Each row is a point on a landscape with many valleys, with its height.
From any point a ball takes the steepest step (drop divided by distance) to one of its 2 nearest points. It stops when none of these is lower. Distance is the straight distance between rows; heights are no part of it.
<154> h=209: [115 176  97 111  97 143 138 156 125 133  88 115 129  80 105  84 103 142
 122 117 170 138]
<589> h=474: [116  99 131 172 172 128  91 159 108 124 170 132 169 101 125 135 100 117
  90 188 139  74]
<353> h=544: [ 94  78 124 103 131 116 145 119 131 125 134 131 127 121 159 139 125 118
 103 118 117 127]
<628> h=540: [131 103 116 173  86 110 104 149  87  96 157 132 143 105 100  71 124 121
 115 192 154  84]
<867> h=158: [107 144 157 140 194 182 119  59 163 165 142 148  85 160 184 208 155 140
 154 131 156  61]
<481> h=534: [140 112 126 146  81 123 134 157  97  92 124 105 140  89 103 116 110 111
 110 176 184  95]
<766> h=250: [133  85 105 105  82 115 103 106 123  93 134 152 148 133  97 158 177  94
 100 155 119 193]
<992> h=426: [109 140 113  94 194 182 125 149 147 171 144 138  97 123 128 167 120 101
  98 144 155  85]
<376> h=560: [ 99  95  95 104 156 146 171 159 110 121 129 112 109 117 147 122 134  84
  79 128 114  91]
<832> h=331: [118 156 107 122 126 222 154 135 158 157  94 167  93 120 120  90 147 152
 119 136 147  76]
<477> h=330: [122 154 165  94 105 132 101  68 136 136 164 111  92  94 135 151 128 121
 134 100 179 144]
<825> h=215: [146 153 131 120 158 147 126 145 160 188 154 166 113 137 129  89 103 149
 133 115 108 106]
<1000> h=731: [119 103 144 111 149  98 117 153 133 173 179 139 131  99 135 125  61 109
 102 134 123 113]
<733> h=43: [172 137 181 132 148 155 171 124 144 155 108 122 127 178 173 200 113 146
 143  91  97 108]
<618> h=145: [197 114 165  76 101 114 128  78 125  98 147 153  90 119  97 141 160 111
 154 109 109 176]
<670> h=277: [131 163 114 152 157 192 142 119 121  88  95 107  97 183 133 141 208 109
 140 145 128  84]
<535> h=603: [158 158 129 134 151 156  99 140 180 156 119 139 166 155 125 155 124 155
 132 117 108 165]
<200> h=458: [ 85  95 154 172 121  85  72  86 117 102 151 135 156 117 155 139 114 134
 128 144 163 136]
<301> h=295: [161 158 133  85  91  73 150 139 130 139 152 125  96 126  98  79 105 102
 142  82 112 159]
<231> h=314: [161 189 151 176 140 193 133 142 141 113  78  88 156 146 100 137 139 155
 160 147 154  99]
<770> h=366: [105 149 115 119 136 107  98  77 133 109 152 130  98  95 106 107 143 118
 146 111 165 156]
<319> h=238: [142  99 157 116 165 190 173  83 110  99 100 120  85 167 165 200 183 130
 150 122 116  86]
<684> h=403: [106 142 109  67 138 180 109 133 185 226 145 146  97 126 149 179 108 125
  92 140 159 119]
<719> h=703: [124 146  92 140 104 146 180 176 113 137 109 112 127 143 137  61 126 138
 103 127 104  83]
<637> h=629: [166 118 116 117 154 130 122 135 162 149 137 141 159 174 140 165 152 121
 123 114  58 169]
<256> h=580: [ 98 126 118 107 141 112  87  96 162 176 182 120 123 144 176 181 123 114
 102 111 133 155]
<407> h=742: [126 146 132 115 112  86 105 148 100 171 196 115 122  90 118 112  64 113
 103 130 161 102]
<141> h=164: [105 155 119 136 132 119 129 155 143 186 136 151 134 112 141  58  76 176
 131 103 117 116]
<163> h=252: [156 149 142  91 103 186 160 111 157 140  83 162  88 106  97  99 146 158
 160  94 132 136]
<734> h=256: [114 197 111  88  97 166 133 149 163 191  99 130 117  94 115  94  95 169
 134  94 157 153]
<789> h=420: [ 87  94 161 141 105  82 110  76 126 101 113 141 140 110 159 140 117 165
 162  98 146 176]
<817> h=120: [ 82 156  68 160 108 112 109 150 119 165 127 147 145 127 146  35 123 171
 101 127 123 130]
<188> h=652: [165  79 135 120 115 112 124 105 116 114 126 138 158 181 169 184 168 149
 126 120  48 198]
<161> h=189: [185 125 172 127  97 149 110  79 131  73 123 133 121 128 110 152 168 135
 166 133 130 156]
<37> h=445: [136 103 143 125 176 181 144 134 133 147 142 155 101 129 132 168 123  96
  99 158 144  44]
<276> h=262: [135 129 154 108  83  86 184 129 109 123 105  99 119 156 169 115 103 145
 145  65  95 155]
<317> h=214: [128 178 123  89  60 179 137 107 168 157 101 136 102 121 118 104 142 152
 131  97 153 157]
<728> h=573: [142 157 146 183 172 136  71 129 158 118 123 119 176 144 113 144 124 151
 162 132 122 152]
<354> h=545: [120  82 123 185  76  85  90 143  80  76 148 135 164 147 113  75 146 124
 140 209 118 112]
<615> h=259: [189 141 167 119 124 117 153 143 136 147 160 143 108 126  94  89  92 124
 133 110 111 111]
<521> h=524: [125  94 115 158  92 115 130 182 108 113 105 121 192 113 108 133  97 122
  95 168 141 140]
<292> h=510: [105 111 136 134 177  85 120 139 121  88 124 111 145  96 117 131 102 119
 150 115 139 137]
<12> h=97: [188 110 156  75 138 152 133  94 155 143 142 180  80 137 117 170 156 126
 144 109  99 149]
<219> h=485: [ 79  89 108 131 153  63 108 136  92 108 146 141 138  83 113 112 101 108
 119 140 146 130]
<32> h=96: [120 122 147  92 182 189 142  78 171 178 145 189  56 145 142 192 145 116
 133 133 147  77]
<1003> h=664: [109 107 112 151 168 119 129 118 135  89 117 136 122 154 156  87 183 137
 146 121  77 118]
<129> h=682: [118 101 111 135 122 116 151 118 111  64  87 131 127 152 137 109 174 138
 162 127  74 154]
<868> h=374: [178 189 137 173 168 174 147 151 140 126  96 128 126 165  92 109 131 142
 167 129 115  87]
<34> h=598: [136 151 141 149 219 166 121 111 154 129 127 147 110 114 114 131 136 125
 159 127 137  82]
<625> h=371: [125 103 171  90  71 124 125  40 118 106 137 141  91 103 161 149 154 143
 143 103 153 159]
<415> h=461: [142  94 131 151 176 143 135 170 116 129 150 118 149 137 120 153 122  87
  92 178 115  74]
<532> h=343: [104 126  85 105  99  57 125 117  96  77 125 119 105  91  76 105 153  79
 133 129 175 177]
<385> h=705: [176 109 172 153 127 164 109 150 148 114 105 142 177 127  90 170 103 134
 129 163 118 138]
<406> h=170: [170 130 174 134 116 129 179 134 129 127 100  94 132 166 166 146 113 153
 150  81  82 123]
<20> h=311: [157 175 151 146 138 175 151  87 119 123 139 105  81 176 139 150 168 103
 130 127 153  74]
<335> h=378: [139 148 160  74 110 167 133 117 168 222 160 122  94 154 162 197  98 129
 105 121 152 119]
<330> h=734: [ 95 117 107 203 140  97 117 163  93  78 104  98 168 161 143  56 144 147
 157 159  90  98]
<820> h=325: [108 104 153 151  59  79 168 139 100  96  85  96 153 153 165  97  96 156
 153 109 108 147]
<142> h=562: [ 69 104  87 112 151 108 123 126 136 140 134 102 144 135 170 182 144  98
  88 111 110 160]
<474> h=488: [131 144 114 174 178 161  92 178 128 180 149 142 171  99 130 159  89 162
  84 189 153  74]
<870> h=669: [136  81 136 142 118 155 111 113 137  97  98 136 166 164 150 191 170 159
 127 146  77 181]
<578> h=352: [ 94 137  62 115 143  94 104 123 112 106 152 138 101  93  86  69 167  90
 119 136 141 142]
<151> h=760: [137 182  79 170 103  83 139 176  66 136 155  88 144 115 121  48 112 144
 103 148 131  80]
<222> h=473: [ 79  88 119 164 134  68  63 109 110 132 179 153 161  99 120 124  95 124
 109 162 161 141]
<682> h=542: [117 119 130 154 199  98  92 114 136 106 145 127 155 124 124 141 136 122
 149 128 109 155]
<498> h=750: [115 142  73 192 122  53 127 172  60  98 129  94 161 134 111  37 131 134
 147 175 116 100]
<185> h=686: [112 149  84 157 161 124 146 160 119 130 135 119 129 161 151  67 150 123
 118 121  84 108]
<705> h=636: [104 146 115 135 186 147 118  85 153 105 112 140  98 124 140 111 171 152
 159 100 115 120]
<61> h=229: [171 108 138 130  83 115 110 123 132  82 118 135 160 132  85 148 156 127
 141 150 108 196]
<788> h=173: [167 123 172 127 176 152 165  79 118 128 117 122  97 178 184 194 162 147
 168  91  76 102]
<448> h=293: [154 147 142 112 134 199 180 127 151 131  79 174  81 137 105  90 155 145
 162 108 107  84]
<325> h=570: [132 134 131 161 213 120  90 121 144 128 172 161 120 109 106  94 129 126
 147 137 113  99]
<307> h=56: [151  79 151  61 147 166 147  99 163 171 161 197  59 120 125 165 137 112
 120 125 111 104]
<207> h=287: [156 142 160  90  70 139 104 114 142 134 147 111 128 109 104 163 110 101
 111 133 181 155]
<928> h=754: [129 154 124 120 101  53 142 152  86 146 172  83 130 118 127 111  70  81
 107 115 164 123]
<512> h=576: [130  96  83  88 122 138 137 163 124 116 116 162 124  73  66 103 130 105
  97 148 129 136]
<715> h=713: [101  81 117 168 130  63 142 150  72  53 107  75 157 158 149  91 152 108
 161 161  83 113]
<613> h=253: [136 169 118 138 130 187 136 171 141 116  58 113 150  90  87 114 126 154
 143 135 158 128]
<157> h=720: [154  87 157 112 133 117 123 151 151 149 146 153 156 111 105 153  79 117
 116 136 115 142]
<199> h=688: [126 101 146 152 139 184 108 118 166 105  92 136 171 133 131 197 144 156
 120 156 132 141]
<1017> h=772: [104 145 132  96 110  77 149 127 105 141 154  68  96 117 154 134  93  91
 107  83 161 133]
<858> h=508: [107 140 100 153 136 142 108 175 121 152 110 127 185  99 123 117  98 159
  92 163 151 116]
<119> h=416: [ 80 107 139 118 109  67 133 115 102 101  84 109 142 113 150 162 103 143
 146  85 142 185]
<806> h=153: [114 173 132 140  85 138 115 109 152 137 115 109 149 131 145 122 127 165
 133 101 151 173]
<166> h=263: [130 113 117  96  79 140  97 113 147 140 145 132 142 127 111 182 141  98
  83 147 157 177]
<841> h=569: [106 112  76 100 117 111 151 173 103 139 146 117 127 105 111  93 122  88
  76 138 126 122]
<122> h=696: [115  99  99 127 115  72 171 135  85  76 110  93 119 164 155  95 170 101
 145 111  71 139]
<559> h=92: [ 82 166  95 165  70  91 112 135 122 149 114 123 156 148 145  69 115 172
 128 116 145 160]
<483> h=324: [134 126 106  87 115  60 161 147  96 103 122 105 111  98  91 101 111  75
 142  88 131 163]
<514> h=257: [147 183 163 142 125 133 130  98 128 123 142  79 108 151 149 125 142 123
 142  98 140 111]
<218> h=333: [168 128 162  57  86 161 129 127 167 182 138 136 110 125 116 193  94 125
 118 120 135 167]
<701> h=369: [ 87 111 111 142  65  72 147 154  88 104  60 106 174 133 119 123  97 142
 135 115 149 178]

For each start below, name the point where the ball stops.
<1000>: <733>
<512>: <559>
<628>: <307>
<415>: <307>
<477>: <307>
<535>: <733>
